Each row is a point on a tangle of strands that fork, close into loops and nearly touch. The rows are in no order.
Two points are linked if the straight distance between their rows is under 108. Some points are linked to none.
k_211: [ -5  -8 -30  -2  14   9  14  43  31  32   9   6  21  -2 -23 -10  22   7
   4 -10  32 -24  26   7 -17  -9   9  -8 -14  -8  11 -13  31 -11  26  -1
  15   8 -23   5   1 -23]
k_236: [-18  -3   9  -7  36  32  11 -15  -3  23 -11  14  -7 -23 -20  -5  -7 -13
 -23 -19   5  15 -11 -17  22  20  -2  10  17 -15 -18   6  -5 -10  -6  -8
  39 -10   1   3  32  34]
k_359: [-21   2   4 -42   8  10  29 -56  11  -7 -20   2 -15 -28   8   2 -31  21
  32  13  -6  -1 -30  -3   4  25  16 -31  -7   3 -16 -16  20 -10 -11 -21
  20 -21  31   2  19  14]
k_782: [-12   5 -32  10 -11 -24  36   4  -6  17  15 -13  -4  -5   1  -5  -8  39
  30  17   7 -26 -22  20   4 -22  19   5 -26  20  18 -26  31  -7   3   0
 -29  -3 -12  15  15   1]
k_391: [-25 -23   8   6 -42  -6 -16 -29   9 -27  31  -8  -2   8  10  -3  24 -14
 -34  10 -32 -16 -16  -3  39   9   3   8  15   1  -2  21  -3  12 -40  17
 -38   8  21 -16 -17  16]
k_252: [ -6  27  -5 -29  -8 -13   8 -16  32  -5 -33  -7 -11 -28  20  -2  -9  49
  18   1   0  -6  -2  -6  10  20  13  -2   9  22  42 -22  42 -11  11   4
  11   0  37   3   2 -36]
k_419: [  2   7   7 -20   3   0  18  50  21  -8  -7 -29  -1  11   2   9 -17  10
   1 -10  12  13  -3   8  16 -28   3  -3 -32 -19  54  11  29  14   9 -26
 -22  11   2  -4  -5 -46]
k_566: [-42  11 -32   3 -49  -1  25 -34  27  -6  21 -16  -8 -21  23   6  17  11
  28   9 -36   5 -13  29  13  27  17   2  21  -5  17   7  15  26 -26 -15
  -4 -21  12   3   7  11]
k_663: [ 19   7  35  -6  24  16  -5   1   2 -13 -14  -2  -2   5  23 -10 -15 -14
 -54 -11  15  14  -3  -3  48  -2 -26  18  -4 -23   5  21  -9 -14  -3   0
 -30  20  13 -26  16  -5]
k_966: [ -7  40 -44  -4 -10   7  -2  39  16  25   9  19  18 -15  21  21  19   2
  -1  -2  17  -1  21  -2  -5 -28  12  11  16   6  17 -23  30 -25  -2 -35
   7 -13  -7  -1 -20 -53]
k_501: [ -8 -24  -3  53  25   3   3  42 -39  22   3  -5  28   7 -53 -35   8 -22
  12 -25  23  13 -18  17  -6 -32  -1  16 -33   0  -7  14  11 -11  19  -8
 -15  33 -37   5  -6  -2]
k_151: [-11 -27  16 -11  -5   2 -12   9   8 -13 -12   0  -1   6 -30  -8   5 -19
   4  -9 -16  18  21   2 -16  28  12  -6   1 -31   3  30 -22  45  -3  14
  11   9  19   3  -2  15]
k_764: [ 20   3   1   1  16   1  -6  20 -45  16  -2 -21   4 -21 -33  13 -20   9
 -14  -6  -1   8 -13 -15   3 -18 -27   5   1 -31   6  17 -22 -10  12 -16
  44 -11 -14  11   9   3]
k_316: [  2 -14   6 -10 -11  -1 -16   2 -10  -3   7  10  -9  14  21  13  24  -8
 -10  11  -1 -30  26  -3 -13   2   4  -7  -1  -5 -38   5 -32  26  -8   3
  18 -13  -4  -9 -23  16]
k_673: [  1   6 -22  35  -8  -7   0  10 -54  -3  31 -11  19  -3   9  45 -17 -29
   6   0 -33   9  -1  -2  -1 -14 -15  17  32  12 -19   4 -23   3  -9 -14
  14   3 -22  -4  -4  -3]
k_714: [ 12 -17  -2  -8  26 -24  15 -18   4 -26 -20 -13 -30  -5  61  25  -9 -19
  28   1   2  31 -16   1   9  21 -18 -11   6   2 -46  45   4  27 -35 -19
  32 -13  25 -41 -23  -6]
k_505: [ 18  29 -26   4   2 -11 -14  21 -25   4  11  39  22  -8  16  15 -28  12
  12  15  35   2  15  -4 -47   2   3   1   8 -17 -13 -17   2 -23   6 -12
 -15  -5 -18   9  -9 -11]
k_392: [  8  -1  -6 -14 -19 -10  30 -17 -10 -24  24 -30  11 -10 -25   7 -26  24
  44  17 -20 -18 -14 -24 -37  -2  29  -4  -5  11  -1 -27 -19  20  18   6
  30 -27   3  35   1  14]
k_195: [ -4 -25  -3 -12 -24 -29   7  15  23 -16  10  13  -6  -3 -55 -21 -17  25
  27  11   0   6   2   6 -42   2  41 -22 -18 -12   4 -13  12  26   9  23
 -11   0  20  34  24  32]
k_678: [ -1  25   9 -34  32 -13  31 -51   0 -10 -43   7 -14 -23  41  -5 -27  21
  24  27  13   8 -38 -17   3  20  -2 -14   1 -11  -2  14  20 -17 -16 -21
  34 -16  47 -12  -2 -20]
k_300: [ 53  26   4 -17  16 -17  -6   2 -32  14  -2 -14 -15 -18   3  10  -9  16
 -15   3   6  -5 -12 -14  12 -17 -60  -2  17 -21  10  19 -15 -10   7 -24
  50 -32  -8 -12 -16 -24]
k_877: [  5   6   8 -10  -4  -7   6  55  23  -7   0  -8  -3  26  37  27   3 -14
 -16 -15  10   3  19  11  33 -36 -14   2 -15   0  34  15  21  18  -2 -25
 -16  20  -3 -22 -12 -45]
k_554: [ 14  11 -15  30 -23 -14 -20  39 -39  -4  17  35  23   6  12  13   1  -9
 -10  13  21 -13  14  11 -47  -9   3  11  -8  -5  -3 -22 -17 -26  34   2
 -23  -2 -29  18 -22   5]
k_173: [-24 -17 -13   5 -11   7  19  -1  19  -8  32 -16   1   6 -12   5  11 -26
  27  -4 -43 -14  24  25 -18  26  30  -9   9  16  -9 -11 -13  45  13  14
  16 -18  -3   4  -7  20]
k_233: [ 23 -14   3  16  -5  -4 -21  25  -4 -11  -7   4  12 -17 -34 -14 -13  25
 -26 -16  26   4  -5  -4  -5   9  10   8 -16  11  14 -35  -2 -21  44  22
 -21   8  -8  36  14  13]
k_373: [-15 -17  -6   0 -27  -3   4 -26   3 -12  37 -42   3   2 -12   4  28   0
  10  -7 -50 -29  -3  -7   1   3   6  16  19  36  -8 -24  -7  26  16  32
  19 -13  -1  23  -6  22]
k_279: [ -1  -9  -1  -6  32  -5  11  23   8  24 -11 -45   0  -9  12  19   1   3
   8 -10 -13  -5  -6   0  15   9 -33  -7 -15  -5  23  25  11  30  11 -21
  46 -22  -6  -8 -28 -24]
k_265: [ 10  21 -35  -7  30  23  23 -20  -8  38   7 -10  10  -5 -18  -5 -10  18
  18   9  19 -14 -13  -6   3 -20  -5   2 -11   1  -3 -33   7 -42  -5 -26
  11 -20 -25  -2  10 -16]
k_740: [-25  -6 -14  -9 -36 -15  19  12  26  11  12   1  -6  19   2   6  33   8
  -4   0 -14 -16  23  -1 -11 -21   5  -2  -3   1  20 -10  12  17   7  33
 -16  10  -2  25   6  -3]
k_522: [  6   6 -22  -5   9  -4   5  45  17   5   8  32  24 -11 -18 -16  -1   5
  -6   0  56   3  14  19  -4  -6  14  -2 -14 -30  18  -3  35 -34  19 -17
 -23  13 -19  -2   8 -29]
k_874: [ 12  34  -8 -27 -20   0 -14 -15   6  14 -23   3  -9 -26  10  10 -11  41
   8  -8   5 -17   0  -3  -8   4   5  -9  13  28   9 -56  30 -39  19   3
  -9  13   6   6  17 -20]
k_683: [ -9   0  51   8  18   6 -11  26 -27 -26 -41  14 -24  -6  -6 -12 -31  -7
 -30  -3  18  42 -33  12 -12  20  25   6 -18 -20  16  24  -9   2  27  -4
 -20 -19  12  25 -16  20]
k_478: [ 18  23   6  -6  46   4 -10  43  11   4  -5  36  21 -27   2 -12 -24  -2
 -13 -14  62  25   6  11  -4  11  -3   8  -2 -28  -1   2  31 -34  21 -32
 -12  -1 -11   1   5 -19]
k_841: [  7  -9  -8  22  -3 -19  14   2  12  -4  12  -2   0  22 -44 -31  -3  17
   7 -10   1  17  -6   4  11 -34   1  31 -11  31  20 -41  23 -13   3  33
 -59  22 -10   3  31   8]
k_408: [  4 -11  10  10 -25   4 -28   5   4  -4  21  18  17  15  -6  -9  16 -17
 -44  12   2 -16  31  18   1   3 -14  -9   0 -29   1  19  -9  -5   7  41
 -28  34  15  -2  11  24]
k_581: [-35  -2   3   2 -50 -13 -25  -3  24  -1   8  -1 -20 -15  37  17  33  11
 -10  -6 -33 -23  -2  14  15  27  28  -5  21  56  -1  -8  19  28   2   9
  -8   7  17  20  -5   4]
k_822: [  6  10  -9 -17 -10  17   0 -48 -18 -20  12  -7 -15  -6  24  19   1 -33
   9  12 -24 -14   7  14  -4  27  -4 -25  37   4 -39   1 -21  -9  -9  16
  32 -10   6 -41   9  17]
k_176: [-10   8 -17   6   0   4  19 -22 -51  15   8   6  -6 -29 -25  25 -20 -13
  19   1 -17   2 -27   3  19   8   8  -4  24  18 -22 -16 -21 -28 -13 -10
  42   9  -2   6  58  15]
k_598: [ -6 -18   8 -24  24  17  48 -21  12 -28   8  -8   0  10 -36   9 -42 -40
  47  11 -15  25  -6  14 -18  12  10 -27 -35 -29 -17  11 -15  32   4  -5
  24 -23   5  12  13  28]
k_331: [  6  -4 -10  -1  14 -23   3 -28  14  -8 -45 -12 -27 -18  58  13  23  -8
  17   1   4  16 -25  -6  24  20 -19  -8  20   6 -24  46  13  12 -43 -19
  53   5  33 -39 -20 -31]
k_646: [-15  -2 -17  -3 -15   2 -24  -8   1  18 -28  -6 -23 -30  29  12  26   2
 -18   2  -8 -10 -10  -7  32  24  -2 -13  27   7 -11  32   6   3 -26 -18
  44  -8  23 -30 -16 -17]
k_137: [ 28  28  -6  12  48  15 -28   7  -9  18   4  20  12 -24  21   5 -16 -10
   2 -11  19  28  27   4 -13  11 -37   4  31 -18 -28   9   3 -22   0 -14
  23 -19 -11 -18   4   9]
k_600: [ 30   8   9   2  12  28 -13 -22   4   8  15  -7  19  14  10  -4   6 -13
 -29 -13   1  -2  14 -20  32 -22 -38  19   9 -21 -20   5 -24 -11 -20  -6
 -18  19  -2 -27   8  -5]
k_448: [  0   2 -14  -7  28   3  11 -12 -17  -6   8 -14 -16 -33   4  19 -20 -24
  16   7 -20  20 -16   9   9  18  -7  -5  19  -6 -32  24 -17  13 -12 -30
  59 -56   5 -23 -16  12]
k_204: [ 26  15   3  10   1  -6 -10  10 -61 -19  14  -7   8 -15 -10  40 -30 -14
   1   7 -11  20  -6  -9  -5 -16 -22   8  22 -17 -14  13 -38  -5  -5 -12
  35 -12 -14   2  15  12]
k_237: [-12   6   4 -26 -35  15 -19 -56  14 -19   2   4 -22   9  32  13  32 -34
   4   6 -27 -27  14   4 -18  25   4 -28  36  21 -43  -5   1   3 -21  26
  -2  16  14 -32  -3  21]
k_400: [  6  -9  -1  -7  -2  -8 -16  11  -3  -3  10   3 -15   4  45  34  27 -37
  -9   7  -9 -16  33   7 -12  12 -13 -20  15   3 -47  38 -12  39 -15   6
  41   1  13 -28 -20   9]
k_826: [ 24  27   3 -15 -14 -10 -24   2 -22  21  -6   6  -7  -8  26  19  15   6
 -18  -6  -9 -23  17 -25 -15  13 -35  -2  32  12 -10  -3 -29  -1  24   7
  47   6   6   8  -7 -25]
k_262: [-22  -3   3  -6 -29   3 -22 -14  10   8 -28 -21 -28 -34  34   8  16  25
  -2  -2 -23 -26 -20  -1  28  33  18 -15  21  42 -12   0  12   4 -11 -22
  23  -9  14 -14 -13  -7]
k_68: [ 12 -11  41 -15  26 -12  13 -15  16 -26 -39 -20  -7  11 -10 -31 -13  12
   9 -12  -5  23   2 -13 -12  20  -7  11  -1 -13  36   4  -6  15  21  33
  -2  12  17   9  -4 -13]
k_836: [-13  -7  16 -12  38 -13  27  32 -11  -9  -9   2  -1  -2   1   6 -59  -6
  30   3   3  39 -11  16 -31  23  14 -23 -19 -23  20  28  27  18  19  -8
 -10   8   1   9   6  -2]
k_517: [ -1  -2  -6 -23 -24 -16  28 -12  -6  -7  12 -35   6  13   1  19  -7  20
  32  -2 -14 -20 -17 -34 -26 -14  -3   4  -7  -6  -5 -15 -19  30   6  -8
  21 -19  -6  35 -22 -12]
k_676: [-30  -5 -17  25 -35  -1   8 -30 -20  12  42 -24   8   9 -12   0  40 -16
  -3   5 -44 -44  -5   0  15 -21   7  20   9  39 -17  -6 -14  11 -14  21
   7   9   9  14  -4  17]
k_625: [-11 -37  -5  -4  45  21  34  -2   2  15   6 -17   7  21 -39   1 -23 -20
  35  -1   0  15  -9  17 -13   0  -5 -16 -41 -17 -10   7  -3  19   4  -6
  12  -6 -23  10  20  28]
k_669: [-11 -28  12 -13  -1   5 -16  -9  10  -9  -7  24 -17 -10  -4 -12  12 -10
 -11   5   1  -8  17   8  11  34  26 -15   4 -11 -24  14 -23  25 -19   3
  14 -11  20 -19   1  28]
k_143: [ -8 -13 -13  42  39  11  18   7 -27  16  15  19  41   4 -49 -26   2 -33
  17 -23  23  14   3   5  -4  -5 -10  23   0   2 -18   2  -1 -25   5  11
  -2  41 -27   1  36  14]
k_565: [ 15  -5  22 -34   5  -4  17  -7  50 -17 -19 -19  -3  32 -13 -28   2  26
  13  -5   7   6  19 -17 -27  -5  -5  -2 -13 -15  40  -7   5  18  15  30
 -10  -7   7   4 -17 -21]
k_992: [ 11   8  14 -17 -14  30 -18   8  62   2   8  14  10  26   7 -13  46 -17
 -34 -16  13 -12  53  -9  24 -14 -11   8   3  -3  25   1   2   3  -5  -3
  -8  27  20 -20   2 -28]
k_162: [ -1  12 -27   2  21  11  34 -26 -40  23  16   2   4 -14 -35   7 -22   2
  35  16   5  -6 -26   2   0  -8   2  -7  -4   6 -17 -18 -13 -33  -6  -9
  38 -20 -16  10  40  14]
k_936: [ -3 -30  -3 -15  22  14  32   9  23  16   3 -32   4  36 -26   0 -12  -1
  31   6   5   8  -5   9 -22 -18  -9 -25 -52 -23  14  11  18  25   6  -6
 -11  -5 -27  13  -6  -5]
k_458: [  9 -11  22 -30  13   6  17  -1  24  -8  -9 -34  -6  52  -6  -7   2   3
  24  -5  -1  15   8  -6 -33 -19 -25 -20 -33 -32  23  15   2  28  14  12
 -12  -6 -22   5 -31 -19]
k_417: [-10  16 -24  23 -22  -1 -19  38  -3  18  11  28  23   2  22  11  29  -7
 -32  -4   7  -7  22 -14 -18 -26   6  22   6  12   1 -24  -8 -15  14 -10
 -13  -2 -17  21 -34 -27]
k_783: [-34  15 -30  -1 -25  18  18 -45  19  25 -15 -16 -11   1  22  12  13   8
  37   3 -16 -12 -29   7   9 -10  10 -10  -1  28 -17 -21  23 -11 -44 -39
 -18  -8 -10  -4  -5 -11]
k_264: [-34  30 -43   2 -20   9  16   4  17  43   1  -4   6 -10  22  22  28  12
  19  -9 -10 -13  -1  -7  -1 -21  15   5  11  29   2 -23  20   0 -15 -34
   4  -5 -11  21  -8 -40]
k_87: [ 14  19  12 -27  17 -18  12 -18   1  -4 -38 -13 -13 -26  20 -10 -12  41
   1  11  11 -11 -21 -21  16  14  -3   4   1  -5  32  -3   6 -12   6 -10
  30 -19  27  -5 -15 -36]
k_799: [-10 -18  -4  -6  13 -12  -3  20  12  15  -4 -24 -10  10  38  35  24 -16
  -6  -6  -8 -13  14   4  16  -8 -40 -15 -11  -2 -11  41  14  40 -13  -8
  41  -8  -7 -14 -27 -12]
k_133: [-22 -13 -14  30   3  12   0 -28  -9   3  19  20   6  18 -21 -18   5 -14
  20  -7 -16   4   6   7   1   8  26  19  15  39 -19 -26  -8 -10 -25   7
 -36   6 -13  -8  10  24]
k_163: [-32 -18 -17  47 -12   6   4  42  22  23  14  -7  12  26 -46 -41  32 -15
   4  -8  -7  25  -5  26  -2 -41  21   2 -22 -11  33  26  24  10  -5 -12
 -41  16 -23   1 -17 -12]
k_719: [  6  24 -12  -9  25  24  -3 -32 -12   6 -12   9 -13 -15  42  14 -16 -11
   6   6  -3  15   5   5  -3  24 -22 -18  36  -4 -26   4   1 -26  -9  -3
  16  -7  -5 -42  14   3]
k_72: [-21   8 -10  51 -27  -9  12  -1 -50  12  39  -6  28  19 -12 -11  26 -24
  -7   8 -32 -36  -2  -3  -1 -45  -4  36  -3  49  -4  -4 -18  -6  10  35
  -6  28  11  12 -10  14]
k_832: [ 18 -14  13   4 -16  -7 -11  33 -18  -5 -11 -19  -2   0 -20  -4  -9  25
  -9   3  12 -16  -3  -5 -21 -11   6  -1 -30 -16  24 -13  -2   1  38  14
 -15   1 -16  23  -9   1]
k_692: [  3  -3  -4  30 -13  -6  23   7  -6  -1  17  -6  10  45 -30 -34   6   2
  -2   4  -1   1   6  15  -2 -56  -1  22 -22   7  24 -20   6 -19   3  22
 -62  12 -21 -10  -8   2]
k_492: [ 10  23 -11 -23 -11  -7   2   8  -2  25  -3   3  -1 -11  12  17   5  28
   5  -5   6 -29  19 -26 -34   4  -7  -8   9  14   2 -32  -2  -9  29   9
  33   6   1  24   2 -24]
k_933: [  6 -15  20  32  16  14 -10   4 -50 -11  19   8  14 -18 -43  -5  -3 -11
 -25   5  -2  -9 -21   4  24   5  18  18   2  35  -8 -16 -23 -39  18  20
  19  -2 -16  16  39  46]
k_967: [ -5  -1  19 -12  29  -2  -5 -10  34   2 -34  44 -10   3  16 -12 -11  -3
   4 -12  14  41  14 -17   6  35  -1  -1  10 -10   4  17  -1   7 -33 -16
 -12  15  21 -16   6 -10]
k_37: [ 22  18  -2   5   1   2 -35  32  13   5 -21  19  18  -5  17   3   7  12
 -24 -16  21   8  26 -23 -12   7  -4  25   2   2  16  -9 -14   1  10 -18
  -4  -8  11  11 -37 -39]
k_276: [ -6 -28  -3  44  -3  -1  -6  39 -40  22  13 -10  24  14 -34 -16  18 -20
 -15  -3   0 -21  -2  26   0 -27   3   1 -29  -1   4  11   6  -8  28  15
 -13  38 -20   5  -4  13]
k_128: [ 40  30   1 -16   2 -24 -21 -17 -21  13 -14  -3 -13 -13  23  12  15   9
   6   5   1  -7   4 -19 -15   5 -51   0  36 -10 -25  20 -29   6  -6 -10
  67 -21  17  -6 -20 -23]
k_33: [ 13   9   7  17  48  15   9  15 -37  14  14  29  27 -18 -28   7 -21 -17
  17 -16  34  18 -10  -5  -9   6 -10   8  13  -7 -32   1  -9 -34  12  -8
  34  20 -33  17  58  25]
k_98: [-19  -6   2  -1 -35  -9 -12 -23   4 -34  -8   8 -24  -3  40   2   7   2
 -27  12 -11   3 -14   2  38  25   5   1  21  -1   5  23  -2  -4 -34  12
 -33  -6  21 -26 -12   1]
k_952: [ 12  -2  28 -38 -18 -18  -5  -9  10 -13 -13  12 -20  24  46   1  17  28
  -1  15  25 -38  14 -12 -12   0  -7 -20 -17   0 -16  -1 -17  17   0  13
   2 -13  -4   0 -20  -6]
k_542: [  7 -14  -9  13 -24 -13 -40  17  31  -3  -3  27  12  -5 -17  -9  16  22
 -27 -24  21   6  12   2  -1  22  19   5  -7  38   9 -41   8 -14  24  22
 -34   8   8  31   3  -2]
k_213: [ -4  -4  44  -6   6  -1   4  16 -31 -39  -9   1 -22 -10 -25 -17 -44  11
  -5  18   9  14 -38   8 -18   2  44  -8 -31 -18  15   3  -5   1  28   3
 -18 -32  -5  30  -3  40]
k_447: [ 24  29  -1  -4  51  11  -5  15  -9   7   1  26  23 -18  10  -5 -41  11
  14  -1  34  18  12 -11 -33  18 -11   1   8 -16  -7  -8  11 -30  17 -19
   6 -11 -22   1   0  -4]
k_958: [ -5  -4   0 -20 -16  12 -14 -64  25   0   7  14 -23  14   2  -5  29 -15
  14  10 -18 -16  15  18   2  12  -3 -29  15  19 -22 -26  30  -8 -26  34
 -29  18   2 -29  25  44]
k_343: [-13  -1  10 -15 -18 -16   2 -21   5 -31 -14  -2 -20 -14  17  -7 -15  33
 -13   5  -6  11 -22  -5  33  14  11  15   7  -4  17  -5   2  -7 -13   7
 -36 -21  13  -1   4   6]
k_812: [ 18   4  36   3  60  13 -18 -15   8  -2 -42  20  -6  -9  24 -25  -7   1
 -13 -11  19  28   5 -15  -1  33  -8  21  15  -6 -20  18 -26   9  -9 -10
  15  -9  18  -9  -9   5]
k_882: [ -9  12 -21 -22 -19  31   2 -15  49  16  -4  10  -6  13  12   0  42 -13
  -5  -6  13 -18  26   3  36 -19  -6 -12  -2  -3  21  -9  27 -12 -30 -17
  -5  12   2 -35  11 -21]
k_660: [-14 -16   6  -3  -9  -9  10  22  24 -26   6   7  -2  -7 -22 -11 -16 -16
  33  -2 -32  12  24  18 -29  39  54 -15   3   0  -4   5 -20  55  11  -2
  14 -13  23  10 -12  11]
k_385: [ 20   8  12   1   3   3 -12  47 -20  -4 -18 -24  -2  -4 -12   3 -25  14
  -2  -2  17  13 -14  -6 -27 -21   6  -7 -39 -35  43   8  25   5  37 -16
 -16   5 -15  16 -23 -28]
k_271: [ -7 -27   2  28 -14   0   0  24 -28   1  12 -38   1   3 -33  -9   6  11
   1   3 -17 -20 -13   8  -1 -16  20   7 -23  -2  14  -3  -9  18  22   7
  -6   1 -22  21  -8  18]
k_390: [ 25   6  26   0 -24 -12 -38  17   2 -13 -15  21   1  20  21  -7   8   4
 -40   7  26  -9  21  16  -2   8 -26 -17 -15 -36   5  24 -23   2  17  26
 -28  22  21   4  15   3]
k_885: [  4   9 -14  13 -19   0  14  -4  -7   3  17   6  16  28  10 -10   7  -2
 -18  13   1  -5  11  14  21 -54  -6  20  -7 -13  15 -18  -3 -29 -14   3
 -57   6 -13 -26 -10 -11]
k_150: [ 31  24 -11 -26  15  19  -3 -19  -7  33  -3 -11 -10 -10   5   4   3  22
 -11   6  14 -24  -7 -10  17 -16 -30 -15   4  -9 -11 -16  -7 -34   2 -29
  28 -25 -21 -25   5 -19]
k_520: [ -5 -25  16  35  13   4  -3  13 -16 -11   3   2  10 -17 -48 -16 -15   5
 -22 -23   4  19 -29  -5  18   5  22  28  -7  33   5 -25  -1 -18  26  24
 -17  12 -13  39  38  37]
k_368: [-38 -20   0  26 -39  -9 -13  19  21   1  25   9   7  32   1  -5  30 -20
 -28  10 -29   1   5  10  22 -20   9  -2  -2  -6  21  37  -1  20 -36  -3
 -44  12  -3  -7 -26   6]
k_283: [  9   0  13  18  -1  26 -41 -29 -27   0  20  10  11 -16 -15  -5   4  -7
 -49   7  -6 -18  -5  -9  27  14  -3  10  19  12 -21  -5 -31 -34  -2  21
   4  11  12   0  23  35]
k_775: [ -6 -12  55   2  27 -14   4  -8 -10 -42 -40  -6 -18  -4   1 -23 -21  -6
  -9   2 -12  29 -20   6  -1  38  19  19   4   0  23  15 -18  15  26  28
   1  -8  26  12  -8  20]
k_821: [ 18  -1  31 -14 -11 -17 -27  12  28  -4 -27  34 -18  25  47  -3  17  19
 -19   5  34 -24  26   6   7  16 -10 -20 -13   5   8  20 -11  12   0  16
  -5  19  19  -6   2 -17]
k_438: [-30 -18   9  20  -5   3 -22  36  29   2   4   8  -3  32 -25 -20  14 -14
 -18  -3 -15  38  12  16   0  -5  14 -14  -6 -24  38  38  14   7 -16  -5
 -44   0 -18  -9 -21  -5]
k_693: [ 19  13  14  -6   7  18 -29  -5  59   3 -17  40   6  15   5 -31  26  -8
 -14 -17  24  21  44 -20  10  13 -10   5  12 -22  17  14 -13   4 -25  -9
 -16  16  22 -21   4 -15]
k_774: [ 11 -12  39   7  25   5  -6   9 -32 -14 -11 -15  -6 -10  19  13 -33  -6
 -46  -9   0  -1 -21  -6  39  19 -21   2  -5   8   3  15 -13  -8  19  12
  -9  21  -4  -8  22   8]
k_656: [-12   0   2   4 -21 -29  -6  32  -7 -19  -4   7 -11  14  42  28 -10  -5
   6  10 -10  20   7   9 -16   5   5   1   8 -10   3  35  -7  39 -18  -9
 -16  -9   5  -2 -33 -13]
k_896: [  1 -21 -15   9 -21 -34  16   5  41  -6  11  -1 -11  18 -60 -29  -5  30
  20   3  -6  23  -8  -3 -24 -26   9   6  -7   7  18 -28  30  12   4  43
 -39  13  -1  21  33  21]
k_104: [  8   8 -20  36 -11   4  -6 -21 -48   3  47   3  28  15   8  39   6 -51
  -4  14 -30  -9  13   0  -5 -31 -28  10  30  10 -44  16 -28  -4 -24  11
  18  22  -2 -19   0  14]
k_711: [ 40  17  26  18  45 -10 -31  17  -4  -4 -42   2   7 -12  29  -4  -8   2
  -9 -10  15  22  10 -21 -12  16 -19  33   5   2  13   6 -21   5   9 -21
  14  -8  10  -5 -41 -33]
k_247: [ -7   5 -15 -15 -11  23   0 -42  33  14  -2  11 -14   6   8  -5  27  -9
  -2  -2  -3 -13  18  10  25   0 -12 -15   6   5   6 -26  35 -22 -25  14
 -34  27   1 -34  26   8]
k_835: [-19 -20  34 -14  23   1  34  -8   0 -25   7   7 -15   4 -33 -21 -39  13
  12   9   4  16 -31   8   0   0  44   6 -22   1  -6 -10   2   1   1   1
 -20 -29  -7  23  17  57]
k_183: [ -7   4 -14   2  -5  18  -5 -41 -20  24 -16 -16 -11   1   5  12   5   4
  10  -6  -9 -22 -28  -9  21 -11  -2  -6   9  37 -39 -25  -8 -23 -34 -25
  -4  13 -17 -17  15  -1]
k_78: [ 21   7   2  16   0  17 -13 -29 -22   9  38 -12  31  28  11  16  18 -24
 -21   4 -15 -18  12 -20   7 -40 -43  15  11  -8 -39  12 -34  -5 -21  10
   9  15 -15 -15 -10   9]
k_51: [  1  -1   5  -1 -35 -11 -50 -14  27 -14 -12  18  -6  -5  16   7  21  17
 -36 -12  -6  -5   7  -2  24  28   9   8   8  50  13 -25   9  -3   5  25
 -32   4  27  12  -9  -4]
k_845: [ -2  -5  -1   7 -13   0   1 -28  -8  -8   8 -17  -2  -4  -1 -12   2  16
 -33   2  -7 -14 -23  -4  60 -25  -2  25  -4  10   8 -24   1 -28 -19   5
 -43   1  -5 -16  10   5]
k_229: [-22   3 -37  28  -2 -11  23  57  29  23  18   6  28  20 -38 -13  12 -18
  31 -11  22  31   1  18 -31 -41  13   2 -21 -19  21  19  49   3  -7 -27
 -30  23 -23  15 -13 -38]
k_426: [ -7 -10 -15 -40  10   7  41 -52  11 -10   3   4  -6  -1 -10   5 -30  -1
  39  25   5   4 -13  -2  -8  12   4 -23 -24 -28 -21  -9  -4   1 -15  -7
  15 -31  16   6  19  22]
k_911: [  7 -11  -4   3 -15  -9  23  11  -2 -30  18 -19  12 -20 -49 -12 -48  21
  36  18  -9   3 -19  -9 -53   1  51  -9 -13   4   5 -22   6  23  26   8
   7  -9   8  46  17  24]

A fork is a point with three links, a tip a point with one. Leave the first point through the second and follow the links. Name the first fork or tip that comes.
k_368, k_391 => k_517
k_683, k_775 => k_300
k_693, k_992 => k_447
k_87, k_678 => k_835
k_72, k_676 => k_316
k_517, k_392 => k_229

How many points has the smallest loop of links through each point below? Write none if it is on no loop.
k_882 => 17
k_264 => none
k_252 => none
